A landscape with many valleys, sampled at points; each row gives a point and its height.
A ball rolls from a point to whichever of its 2 nearest points has the largest drop for the distance, and stops where none of them is lower. Distance is the straight distance between rows; heights are no part of it.
k_793 h=43.7: [ -4 -10  26 -15  14 -58 -60   3 -45  -6 -46 -10 -30  33  -8  15  -3  40
 -70 -15  17 -21  -4  37]
k_423 h=36.0: [-30  13 -27 -17  16   1  54 -55  21   4 -24   0 -16  30  -4 -55 -14 -16
 -40 -19  31  37  29 -23]
k_36 h=40.2: [-36   1 -30  33  17 -49  53 -11 -51  25  11  45  -8 -11  25 -11  54  26
 -18 -58  12  43  47   0]
k_399 h=33.1: [-11  35 -27  56  19 -30  25 -19 -22  52  10 -12   8  -1  75  43  24   6
  29 -46  13 -23   3   8]
k_995 h=50.1: [ 23  41  34  63  -4  22 -34 -24  26  68  90 -13  38  -3   5  14  54  46
  47  36   1 -47 -16   0]
k_108 h=8.0: [ -9   2   9  -9  26 -34 -21 -10 -38  -9 -25  15 -35 -10  -1 -55   9 -24
 -27   5  28  -5   2 -16]
k_785 h=45.0: [  5  15   0  32 -45  11  75   3 -11 -24 -25  17 -35 -32 -45  -9 -12 -60
  14 -34  16  45  12 -17]
k_79 h=66.3: [ 19 -77  18 -55 -35  27 -17   9   3 -55 -63  25  44  44   0  36   4 -38
 -43 -49 -31 -10 -24  10]
k_855 h=29.9: [ -1 -40   7 -33  -2 -21 -14  -9  -4  -4 -12 -26 -30  13 -65  14 -46 -33
 -40   9  34  -4  24   7]
k_223 h=28.8: [ -7 -52  22  17  28 -18 -18  14 -22  54  16 -25  60  22  52  35  25  46
 -24 -26 -12   9  -1  32]
k_564 h=38.0: [-13  -6   7 -37  46  19 -47  58 -13  73  34 -13  10  -7   1   4 -20  29
  -2  42  -7   0 -20  20]
k_754 h=29.8: [ 18 -38  30  -5 -39  -1 -12  -4 -37 -69 -52  25  14   9  26   2  -6 -25
 -25 -64 -37 -18  29  18]
k_6 h=27.9: [-31   0   3 -20  23  36  -4  36  16 -46  14 -26  -3 -26 -33 -29 -32   7
   8  30   2  38  23 -42]
k_209 h=17.6: [  4 -28  13   3  28  16 -18 -27 -33 -10 -24 -32  24  29  55   7   6  77
  22 -17  11 -39  13  33]
k_530 h=22.9: [ -3  20  -8  43 -32   5  28   6  61   9   9 -16 -10  20  -7 -47   1 -26
 -11  22   8  52  -8 -20]
k_943 h=40.0: [ -1  75 -58  60 -22 -26  24 -27  43  34   7  14 -50 -24  31   0  27 -11
   4 -42  14 -38 -11  30]
k_709 h=34.5: [  7 -27  12 -11  29  15 -40  26  -8  65  28 -13  27  39  20   4 -39  49
   3  37 -23 -51 -29  38]
k_359 h=54.6: [-69 -11 -60  32  31 -37  17   5 -24  16  18 -20  13  50  43  13  -8  40
  -5 -37  29 -37  31 -13]
k_206 h=46.7: [  0 -43  48   2  40  48 -17 -17   0  -3  38 -12   1  24 -35 -20 -42  75
  -5  28  -3  13  44  22]
k_735 h=66.4: [ 27 -39 -31 -20  31 -45 -36   2  24 -18 -30  14  48   7  61  37  12  15
 -60 -28 -42 -49 -62  36]
k_253 h=51.6: [ 21 -44  56 -48  11  28 -74   6 -38  11 -17  -1  44  43  -7  -3 -30  30
 -20  34  -3 -69 -35  38]
k_391 h=42.1: [-36  30 -24  40  -6 -10  68 -18  -5   6  20  32 -14 -29  13  -4  73  10
  -1 -44 -16  64  34 -14]
k_9 h=53.0: [-29  34  21  -5  -4 -41  20  14 -16 -10  -8   9 -26 -13 -22 -29  -1 -12
 -40 -14 -37  59  -7 -36]
k_113 h=48.8: [  9  25   6  16 -48  28  64  20  20 -36 -59 -10 -26 -21 -20 -23 -36 -58
  15 -70  -8  16 -30 -12]
k_615 h=23.2: [ 71 -24  68 -15 -31  50 -12  -5  26  25  38  -2  71  -9  -4   0  21   6
  37  17 -54 -41 -53  10]
k_559 h=56.0: [-61  21 -45  33  35 -67  43 -17 -13  38  19 -12   8  37  29  -5  28  37
 -25 -18  41  12   7 -39]
k_699 h=23.7: [-37  73 -36  82  42 -72   8  22 -28  28  25  20   7   2  62 -12  -4  26
 -23  -2  25  -1   3 -16]
k_477 h=59.8: [-36  33 -31  -5 -45 -20  -1   9 -26 -32 -33  -2  -2  -2  20 -17 -38 -28
 -44 -20 -37 -27   6  14]
k_557 h=42.3: [-76  14 -46   6  42 -10  33 -14 -53   0 -25  73 -24 -17  -7 -34   2   4
 -53 -59  46 -25  57  20]
k_757 h=39.1: [-38  11 -16 -26   3  22  34  -4 -14 -31 -35  16 -24  -3 -20 -33 -26 -36
 -33 -31  14  34  38 -19]
k_392 h=69.6: [ 17 -70  50  -2  21  13   9 -12  -4  -9 -30  -2 -17   7   6  16   4 -32
  14 -28 -48 -31 -15  17]
k_489 h=31.7: [-22 -47  -1  27  28  -7   2   1  -9  13   9 -19   6  -1  31  -7  40  33
 -24 -27   7  29  34  25]
k_152 h=34.4: [  8 -14 -20  42   6 -23  23 -32 -16  20   8   3   9 -18  21 -32  63 -10
 -23 -13  58  41  40  24]
k_300 h=42.0: [ 47 -25   2  16  12 -40  -5 -32  12  25   8 -19  14  -3  36  50  48  29
  28  -7 -19 -68 -62  27]
k_340 h=16.7: [  3  -6  24 -23  -6 -43 -29  -5 -13 -34 -10 -16  -6 -27 -11 -30  22 -35
 -14  -3  -8 -45 -25 -26]
k_363 h=43.6: [  2   5  -6   1  49  20  -2  22  11  62  53  46  -5   8 -16   7  -6  12
  28  72  16  54  12  -5]
k_301 h=37.1: [ 13   6 -30  59   5 -64  15 -19   3  23   1 -12   5   5  67  58  45  31
  28 -44   1 -69 -47  16]
k_353 h=48.6: [ -3  69  -7  25  13  25 -10 -25  11  64  12   9 -17   0  55  30  29 -18
  56   2   3  -3   1 -20]
k_938 h=41.1: [  5   2  53  -5  41 -38 -45 -23 -51   3 -11 -10 -14   7 -15  -8 -20  32
 -52  16   1  26  16   8]
k_626 h=55.0: [ -7  23  11  15   5 -43  -1   8  -8  38  26   0  -6 -10  12   7  10   4
 -28  -1 -28  58   2  -5]
k_532 h=57.8: [ 46 -42  14 -55 -20  -7 -27  -3  19 -12 -57 -10  39  26  18   8  -3  -4
  -5  25 -24 -38 -73   3]
k_116 h=57.4: [-24  -8  -1  -4 -11  -7 -13  32  16  36 -22 -32  24  32  45  11  22  12
  -7  18 -43 -13 -65  14]
k_977 h=51.2: [  8 -47  -7  15  15   0   3 -24 -10  -9  -9 -11  13 -16  50   2  61 -24
  20 -31  -2 -61  -8  20]
k_870 h=34.8: [ 29 -45  43 -20 -22   6 -31  27   8 -11  51 -13  35  -6 -37 -21  -9  21
   9  10 -23   3   9  -7]
k_894 h=54.2: [ 26 -32 -21 -42 -69   3 -13  47   9 -27 -46 -18   9   8 -43   3 -37 -34
 -46 -31  32  16   1  22]
k_981 h=26.7: [ 15 -31   8   3 -13  -7 -42  12 -44 -44 -14  32   8   9  33 -29 -12 -15
  -7 -27  -1  -2  57  15]
k_622 h=51.4: [-19  35 -47  -8   1 -29   4  -5  11   1  25   4  -3 -19  48 -32  25   3
   5 -35  -2  -1  20 -13]
k_980 h=32.7: [ -4  25  -9  14  30  -3  40 -63  33  45   3  19 -15  29  18 -30  -8 -47
   3  22  26  34  14 -30]
k_292 h=26.4: [-12  51 -36  73  12 -36  17 -19 -18  23  18  32 -12  12  32 -22   7 -18
  -3  24  27  10  20  -4]
k_11 h=38.9: [ -9 -40  19 -33  28  -4 -63  22   8 -24  44  -6  19  -6 -13  -9  -4  18
 -23 -13 -26  -7  32 -13]
k_214 h=46.3: [  -1  -36   24  -38   28  -17 -103   30  -60   -5  -39   27  -20   49
    3   45    9   46  -34  -16   35  -56   -4   44]
k_410 h=46.2: [ -9 -27 -35 -27  63  -4 -17  27   3  46  28  25 -37  -5   0  -1  12  13
  16  26  33  36  20   1]
k_818 h=60.7: [ -2 -26  26 -49 -35  10 -16  28  -9  35  33 -51  45 -15 -49  26  16  13
   6  44 -23 -37 -47   9]
k_117 h=23.3: [ -5   4 -22  16  -3 -27 -16  -1 -41 -63   4  47  -9 -17  -4 -51 -12 -16
 -33  -5  25  18  73   0]
k_398 h=44.8: [ 38  45  15  68 -15  44   8  21  50 -21  28  37 -15 -26 -48   0  25 -28
  50  38  35  62   2 -57]
k_240 h=58.7: [ 33   3  44  15 -54   8 -22  58  -3 -32  33  -7  17 -42 -47   9 -14 -23
  56  15 -36   7 -26 -41]
k_142 h=56.6: [-23  24  36  19 -34  -7  -2  15  -3  12  19 -40  31  -3  12  15   8 -10
 -13   6 -65  24 -13 -18]
k_3 h=33.3: [-22   5   4 -19  19  10 -43  29  -6 -80  -6 -19   0 -26 -32 -58 -11   3
 -30  11  32  11  36 -28]
k_569 h=54.4: [-19  50 -40   1 -36  18   8  23  37 -12   7  -9 -11 -41  20 -12  15 -36
  20  -6 -11  12  -4 -19]
k_32 h=19.7: [ -2  26  -5  41  33  -2  49   0  20 -14   0  60 -23  -1 -12 -37  48 -18
   2  53  31  74   1 -26]
k_893 h=58.5: [ 31 -44  29 -35 -31  65  13   2  -1 -38  -9 -20  38   0 -31  24 -25 -11
  69  24 -27 -68 -38  -6]
k_755 h=64.5: [ 23   1 -24 -13   0  30 -10   2  16   1 -41 -42  15 -18  52  21 -13  13
   5  15  -5 -37 -33  65]
k_93 h=36.2: [  0 -34  42 -56  15  -6 -87  -4   1 -42   8  -6   0  36 -27  -5 -21  45
 -30 -15   0 -32  26  -4]
k_900 h=31.2: [ 23 -38  51 -89 -11  23 -63   8  11 -55  -9  -1  35  34 -22  20 -42  31
  -2 -21 -49 -23 -13 -22]
k_832 h=45.3: [ 19  41 -28  55 -19 -20  -3 -15  28   9  -3   1 -71 -12  20 -10  -7 -35
  31  19   7 -40 -16  16]
k_305 h=42.7: [-26   4 -23   8   5 -25  30 -37  -4 -16  12 -15 -41  26 -40   6 -32  33
   1  44  12  23  41 -11]
k_835 h=44.6: [-29  55 -24  13  19  -2  96 -36   9 -42   8  64   4 -32 -18  -2  41   5
 -13   0   1  84  38 -20]
k_850 h=58.4: [ -1  34   7  13 -64   9  -7  26  27  13 -12 -39  37  12  33  37  10  -3
  -3  25 -71   0 -57   9]
k_336 h=30.4: [ 37 -76 -10 -64 -35   1 -19   1  32 -23 -12  -3  20  55 -14  52 -48   5
  -2   4 -27 -43 -19  21]
k_784 h=50.2: [-21  32 -22  55 -41 -53  35 -35  -4  -5  -1 -13 -20  -9  17  13  -4   1
 -25 -26 -32 -25   2  32]
k_914 h=14.8: [  8 -20  32 -41 -27  27  -8  38   1  -9  -7 -28  19   0   4  17   2  35
  37  11 -68   9 -41 -13]
k_851 h=31.0: [-19  79 -61  -5 -10 -11  51 -14  24  -9  15  55 -24 -65 -16 -22  -1 -27
 -18 -24  13  31  24  -6]
k_436 h=21.9: [-13  34 -10  55  32 -23   4 -25  38  62  68  -1   8  35   9   7  33  41
  17  45  22  21   3 -28]
k_842 h=53.8: [-10 -16   4  21 -13   2  32 -20   0   0 -15 -11 -10 -19  26 -31  56 -48
  -1 -30   4 -12  -7   3]
k_873 h=57.5: [  2  27 -28 -24 -73 -16  13  29 -10 -31 -21  -2  -8 -29  -3 -12 -17 -35
  -3 -18  -3  13   3  -6]
k_408 h=54.3: [ 11   2  19 -15 -18  69   0   3  -4  19  -9 -11  25  -3  20  38   3 -23
  72  48 -43 -61 -51   5]
k_472 h=22.0: [-22  -1  15 -33   8  43 -13  54   9 -15   1 -42 -16 -26 -18  -2  -8  45
  15  21 -25  34 -13  -5]
k_126 h=17.0: [ 57  10  58  32 -24  62 -30  -5  41  59  53  12  34  -5   8  22  38   0
  55  19 -52 -52 -44  16]
k_620 h=37.3: [-68  60 -63  16  10   2  57 -21   2 -17 -17   3 -44 -12  18 -40 -30  22
 -27 -13  10  11  25   9]
k_424 h=22.5: [ 15 -57   6   8  28 -14  -7 -16 -19   9 -33 -28  30  56  48  25  10  85
  14   5   4 -76 -54  25]
k_652 h=59.9: [-50  56 -46  23  21 -30  23 -23   7  61  37  10 -23   7   1  30  78  -5
  18  17  36  10  -6 -53]
k_460 h=37.0: [-20  85 -43  62  13  23  22 -55  43  24  39   3 -10   5  24  27 -17 -12
  26  48  27   2  35 -17]
k_449 h=41.5: [ 17 -11 -20  -2 -12  15  47 -11 -26  -2 -29  22 -46 -51 -17  -8  15 -57
   7 -24  44  25  24  17]
k_978 h=41.3: [ 39  37  16  63  -9  47  35  29  40 -41   9  15 -21 -24 -45  -9 -29 -53
  59 -21  15  69  -4 -56]
k_983 h=67.9: [ 18 -16 -38 -42  24 -26 -29  -9   6   1 -27   2  25 -10  63  19   4   5
 -25 -52  -9 -46 -15  35]
k_994 h=51.1: [  1  38  20  10 -11  49 -11 -14   2  47   2  -3  -9   1  45  60  24 -12
  82  11 -51 -34 -27  -6]
k_650 h=26.1: [  3 -34  36 -18  22 -25 -67  21 -42  13  -5 -17  59  16  42  15  16  64
 -38 -24  -6 -19  -2  29]
k_71 h=42.4: [-45 -18  -4 -23 -13  30  -9  -3 -15 -61 -50 -11 -21  24  -1 -10 -30  -1
 -18 -37  -2 -20  41   6]
k_141 h=25.5: [  0 -10 -16  71  16  -4 -10   1  10  69  60  -4  26  40  32   5   4  32
  33  32  31  -3  13  13]
k_953 h=45.9: [ 27  47   1  45 -25   5  30  31   5 -34  24  36  12 -48 -83   8  21 -72
  21  38  54  72  -4 -62]
k_350 h=54.5: [ 34 -26  16 -43 -23  61   7  43  32 -15 -31 -44  11 -25 -42  19 -37 -34
  40  -8   7  -3 -54  -7]
k_82 h=47.0: [ 40 -61  -1 -10   6  12 -14 -12  14  -4  11 -19  36  -7  23  33  28  -2
  24  12 -24 -82 -38  42]
k_347 h=30.0: [  2 -21  -1  31  11  17 -13  -6  21  85  56 -24  47  44  33  12  -3  26
  35  31  -4 -68 -31  20]
k_10 h=37.2: [ 27  32  -5  30 -23  45  11  39  48  -9 -11   6 -38  -8 -13 -32 -37 -64
  56   6  26  39 -23 -35]
k_926 h=44.7: [ 12 -11  26  30  44   9   6 -33  -1  -1  47   9  17  16  10 -30 -17  66
  13  33  -4  55  48  -1]
k_744 h=35.4: [-21  98 -84  20 -30 -30  40 -30  19  26  24  53 -34 -45  15  -3  18  -3
   5 -35  29  -5  21   1]
k_680 h=50.9: [-17  34  14 -20  46 -37   6   0  -8  -3  10  41  10  -7 -24 -25  -2 -32
 -54  24  -6  80  13 -55]
k_791 h=24.2: [ 17 -72  34 -49  -7  12 -13  -4   8  -3 -13 -20 -11  36 -48  34 -46 -11
  -8  -9  -7 -14  13   9]
k_362 h=40.4: [-71  15 -35   2  14  -1  70 -27 -48 -27 -28  58 -18 -26 -26 -39  36  20
 -50 -40  37  29  54   6]
k_586 h=42.5: [-26  24 -10 -54  44  36  22  -7  21 -65 -22  17   3  -4 -47 -27 -48 -26
 -40  -8  36  64  46 -45]
k_529 h=30.7: [-59  30 -42  16  44   8  44 -29  -3  -2  25  14  24 -11  21  -1  15 -13
 -14   0  13  38  55 -12]
k_608 h=53.7: [ 19  17  -4   6 -45  -4  45  -2  21 -18 -70 -30 -48 -23 -13   4 -19 -31
 -11 -17 -11 -18 -46  32]
k_852 h=28.2: [-38  24 -29  46  67 -23  37 -45 -16  30  51  36  34   3  14  42  29 -17
   1  22  25  35  53 -20]
k_687 h=27.5: [ 16   1  28  -7 -22  45  16 -13   2  25  45 -23  13 -12 -59   5 -21  -2
  42  60  12  -1   6 -13]
k_627 h=60.4: [  9   5  -5  11 -55 -15  -2  65 -10 -57   6  -3  -4 -31 -54 -15 -25 -40
  24 -14  -4  23  -4 -48]
k_333 h=49.2: [ 19  44  20 -24  31   4  11  15   7 -11  23  46  25 -29 -30   4 -20 -44
  -8  36   5  99  11 -42]
k_369 h=21.3: [  2  -8  -6 -45 -58   0  13   9   1 -38 -39  -7  16  23  39  18  23  12
  27 -23 -61   3 -34 -18]
k_16 h=61.4: [ 41  15  30  -3 -21  13 -23   8  15  27   2 -46  20 -31   3  22 -17  15
  -3  48 -22 -26 -56  49]
k_726 h=29.4: [  8  -1   2  34   8 -25   6 -48 -23  41  -5  -4 -11  36  32 -10 -16 -27
   5  12  14  -3  16   8]
k_579 h=20.1: [ 11 -11  -2 -18 -15  27   1  -5  13  14  15 -30 -15 -21  -3  13   8   0
  54  24   8 -13  -4  -1]
k_670 h=64.6: [ 31 -83  24 -23 -65   1   1  26 -17 -22 -46   7  32  30  -5  26  26 -39
   0  -9 -20   5 -28   2]
k_829 h=33.8: [ 19  16  34   1  10   9  10   3  10 -11  47 -13   6  -4 -93 -14 -60  25
  -1  82  25  27   7 -25]
k_468 h=66.9: [ -5  15 -42 -29 -16  10   4  -4 -34 -21 -75 -16 -24 -15  47   9 -14  16
 -13 -24  16 -38  -7  58]
k_375 h=58.0: [ 42 -15  16  -7 -42 -20   1   9  -1   2 -49 -38 -21 -18 -10  17   1   2
 -12  18 -10  -5 -51  46]
k_251 h=50.5: [ 19  23 -46  41 -49 -26  -3  13  39   9 -23  12 -35  -5  25  35   8 -52
  11   9 -22 -67 -50  33]
k_303 h=33.4: [  9  -9 -20  -4 -51 -34  23 -23 -28 -46 -23  21  15  -4  47   3  23  17
  -4 -73 -48 -26  12  25]
k_485 h=29.3: [ 52 -47  69 -61 -33  51 -19  23  11   3  30 -11  70   3 -32 -13 -16  41
  12   2 -49 -16 -33   3]
k_61 h=46.5: [ 37  -6   6  36 -19 -18 -19 -33  23  30  50 -17  13  -8  21  28  50  38
  54   9 -13 -43 -23   2]
k_639 h=48.9: [  0  24 -61  -2  25 -25 -11  18  31  47  39  11 -23 -12  44 -12  30  29
  27  -1  32  28  10  -6]
k_128 h=42.9: [ -2  10  26  17  76 -35 -24 -34 -39   1  12   5  -2  14  17 -18 -18  78
 -25   4  14  31  40  -4]
k_553 h=50.4: [-45  -5 -35 -24  74 -14 -12  -7 -12   7   8 -17 -47  -7  -1  17 -13  17
   2  -1  17 -40  21   3]
k_580 h=36.3: [  2 -18  23  -5   0 -23  -3  27  -2  -2  18 -16 -26 -11 -76   0 -23 -47
  -1  47  12   4 -17 -29]
k_547 h=41.7: [  0  28  13  49 -20   2   8  44  10 -16  31 -29  -1 -49 -77   6  -3 -59
   9  46  15  26 -23 -43]
k_865 h=45.5: [-14 -35  31 -33   0  54  -4 -15 -18 -54 -27 -32  -5  -7 -35   3 -11  -6
 -11 -30  26   3  47   7]
k_355 h=26.2: [ -2  69 -47   2  -2 -10  59  -7  42 -35   9  75 -36 -11 -25 -33 -31 -25
  -6  -4   5  64  27 -33]
k_919 h=14.5: [  6  18 -10  18  46 -40  35 -44 -17 -15 -16  55 -43   0  -2 -62  25 -11
 -13  18  55  29  11 -16]
k_828 h=65.8: [ 15  17  28 -15  26  -2 -31 -17  18  51  34 -12  16   5  30   3 -22   4
  17  14 -47  -6 -11  -9]
k_834 h=23.5: [-31  54 -36  58  -3 -16  29   3  33  21   9  44 -24  22  13 -54  26 -22
 -23  23  21  54   0 -22]
k_945 h=36.1: [-33   3 -17 -13 -39 -40  27 -28 -49 -17 -35  30   5   4  28 -37  21  23
 -40 -80  -4 -25  29  14]
k_619 h=57.9: [-53   4 -39  15  17 -46  31  -3   9  61  19   1 -26  30  18   4  49 -18
   4 -17  11   1 -14 -31]
k_794 h=64.4: [ 11 -21 -15  -8  17  -5 -41   7  33 -18  -3 -15  49  24  56   7 -32   8
 -17   5 -64 -57 -36  26]
k_203 h=59.7: [ 74 -31  19 -10 -44   6  14  27   8 -22 -33   1 -16 -11 -34 -23 -31 -39
  18 -35  39  54  -6 -11]
k_198 h=71.5: [-16 -55  63 -33  29   1 -28  -7 -31 -30 -52   2 -29  27 -20  47  -5  -5
 -30 -40 -45 -39 -10  16]
k_595 h=49.3: [ -9 -32  45 -65  26  79 -42   4   0  -2  45  -6  15  23 -76 -19 -31  83
 -10  21  25 -11  37  12]
k_924 h=51.3: [ 14 -24 -14 -62 -54 -21 -48  40 -23 -31 -74  26 -11  35  -5   3 -27 -18
 -55 -24  22 -18  -8  31]
k_78 h=31.6: [ 18  75 -40  23 -51  15  41  -7  55 -19  -4  36 -39 -10  -3 -39 -27 -54
  30 -20  15  34  12 -41]
k_440 h=49.1: [ 19 -44  55 -34  15  25 -94  11 -43 -32 -55  12  16  27   3  20   9  24
 -33   1  17 -66 -17  54]
k_916 h=30.6: [-40  24 -31  66  58 -18  39 -23 -48  48  33   6  27  -1  53  31  23 -15
  15 -25  48  -8  38 -14]
k_432 h=33.7: [-50  75 -54  41  24   5  60 -56  32  -6  23   5 -17  -4  27   7   1  13
  13  -4   0  16  43  -9]
k_58 h=19.3: [ -3  12 -18  11  30 -37  27  -9  -8 -43 -13  88 -38  -7 -22 -68 -20 -20
 -42 -13  27  34  44  -5]
k_456 h=52.9: [  3  48  24  62 -13  24 -20 -21  15  30  71   8   4 -15 -21  10  64   8
  51  62   8 -14   5 -41]
k_831 h=38.3: [-29  -2  -1  -4  -5 -21  32 -41 -51 -14 -21  25  -3 -20  -2 -29  53  21
 -34 -69  22  34  52   6]
k_91 h=68.5: [  9  20 -30   0 -39  11  28   1 -22   4 -53   4 -26  -6  58  19 -14  -5
  26 -28 -21   1   0  43]
k_7 h=58.6: [ -8  33  42  50 -58  41   9  11  19  27  26 -35  26  15 -18  18  -2  -3
  29  46 -37  27 -14 -17]
k_585 h=62.0: [  0   1 -23   1 -16 -18 -23 -12  23 -43   6 -18  21   2  34 -19 -43 -29
 -25 -13 -38 -44  17  12]
k_318 h=60.6: [ 58 -32  42 -52  -6   1 -33   5  26  18 -16  -3   7   6  -2  -8 -22 -23
  11   6 -28  -8 -44   0]
k_370 h=49.0: [  2 -34 -27 -47  -1 -19 -59  34 -46   7 -77  24  -4  49  35  26  -4  -1
 -41  -5  23 -50 -27  39]
k_28 h=41.0: [-26  11   7   1  31  11  -1  27 -18  75  36 -19  -8  -5 -26  18   1  39
   8  71   8  32 -17   5]
k_101 h=26.5: [ -4 -33   4 -72 -25  -6 -43  17  -9 -67 -27   6  30  27  19  29  -2  36
  -7 -30 -59 -19   1 -17]
k_811 h=26.3: [ 14 -14  12 -32   0   1 -31  29  -4 -76  -2 -28 -10 -58 -23 -34  13  -3
   6 -12  -4 -14  -1 -18]
k_419 h=46.9: [-37  -9 -43 -12  20 -11  33 -18 -20  23 -26  -1 -55  12  23  15  -5 -30
  21 -30  -1 -48   8   9]
k_656 h=38.1: [ 18  10  48  -7  33 -20 -16 -18 -16  23  34   1  18 -10 -43 -19 -15  12
 -23  64   7  42   5 -19]
k_546 h=12.2: [  3 -18 -16 -21  11  31  -3 -12 -18   3   0 -30  -9  -9  28   3   3  59
  42   3  23  -5  27  28]
k_487 h=57.0: [ 20 -24 -10 -16 -48   4  22  38  14 -29 -23   8   2 -25 -51 -15 -31 -66
 -38 -63  39  52  14  -5]
k_591 h=52.8: [-64 -31 -38  23  83 -22  -2  -1 -13  14  31 -13 -16  23  -2   5   7  37
 -15  14  41 -18  40  -6]
k_406 h=59.0: [ 42 -64  22 -59 -22  72 -21  39  12 -34 -21 -22  25  -3 -36   8 -18   6
  35   4   3 -37 -20  17]
k_220 h=67.3: [ 32   2  -7 -17  47 -25 -43  -7  -7  40  11  -5  19 -10  60  10 -27   7
  13 -25 -19 -30   2  12]
k_491 h=46.0: [ 12  -6  36 -58  49  33   8  13   8 -21  -4  18   6  -9 -66 -11 -51 -19
  -9  19  27  85  22 -47]
k_13 h=52.7: [  1 -40  52 -88  -1  65 -45  35  -9   9  24 -23  21  22 -87 -10 -12  66
 -14  20  10 -51 -21  17]
k_561 h=46.1: [  1  40 -12   9   9  35   8  -3  28  60  23  14 -32   0   6  24   3 -20
  43  40   7  50  12  -9]
k_212 h=37.7: [ 34 -35   6  25  -1  10  17  -8 -15   2  -2  17 -16 -17 -28 -18  27 -21
   8  30  63  52  36  19]
k_96 h=16.5: [  1  39 -12  52 -15  -6  -2 -30  70  23  39 -31 -22  15   0  -9  19  24
  20  34  -1  16  -5 -21]
k_75 h=63.6: [ 24  23  29 -19   6  17  -9 -19  34   5   4 -28  -2 -12  -1 -19 -50 -45
  18  12 -24  11 -23 -30]
k_886 h=67.7: [ 10 -63  21 -24  14   0   9 -11  17 -20 -65  21  18  32  38  20  13 -31
 -38 -54 -58 -23 -39  19]
k_334 h=44.1: [-62   3 -45   9  44 -13  23  -5 -62  16  -9  29 -27  -6  23  17 -10 -26
 -15 -43  13 -24  51  20]
k_29 h=49.5: [ 24 -26  39 -22  13  57  10   3   9 -46 -22 -36  -2 -43 -49  -9 -39 -40
  12 -27  18  13   6 -11]
k_2 h=46.8: [ -8   1 -20  22  -8 -42  31 -21   1 -14  -9 -23 -68  -8 -25  13 -22  15
 -13  -6 -17  -8  11  30]
k_276 h=60.3: [ 22  42  24  48 -40  47  24  -3  34   4  36 -12  33  -8 -28  -2 -13  -3
  17  56  15  84  16 -21]
k_498 h=21.7: [ 21 -36  33 -31   5   4 -47  33 -11  14   9 -24  35  -7  18  15  18  74
  -7   6 -51 -11 -30  33]
k_825 h=39.8: [-69  24 -52  12  20 -35  38 -33 -31 -21 -10  -1 -30  21 -12  -3 -28  29
 -44   7  28   8  48   2]
k_979 h=56.8: [ -2 -62  44 -49 -14  24 -35  32  11  -6   3 -55  20  -3 -70  21   5  39
 -30  15  -8 -34 -32  15]
k_165 h=54.9: [-12   8 -37  12  -5 -40  -3   8  22  47 -27 -17 -20  18  35   4   8 -24
 -19  -6 -17 -39 -50  27]
k_534 h=55.6: [ 14   5  37  51 -29  -5 -22  23  -9  -2  58  -2  -7 -39 -32  -1  35 -18
  51  45 -19 -11 -10 -25]
k_115 h=54.8: [ 22 -46  38 -63 -20  21 -58  13   1 -33 -61 -26  20  48 -13 -14 -27   2
 -20  24  19 -46 -44   2]
k_786 h=62.3: [ 58 -52  37   3 -60   8   6  33  -2   2 -12  -5   4  -5 -28   4  16 -25
  42  -7  -1  36 -24   3]

Call two points neighbours if one is among the 2 nearest of the other. Go from one point of each pair to the other, from neighbour to neighbour, staying as low as possible. Name the highest point that can't be avoided.
k_96, k_126 => k_11
k_96, k_108 => k_834
k_914, k_108 => k_3
k_699, k_108 => k_292
k_355, k_791 => k_953
k_938, k_852 => k_300
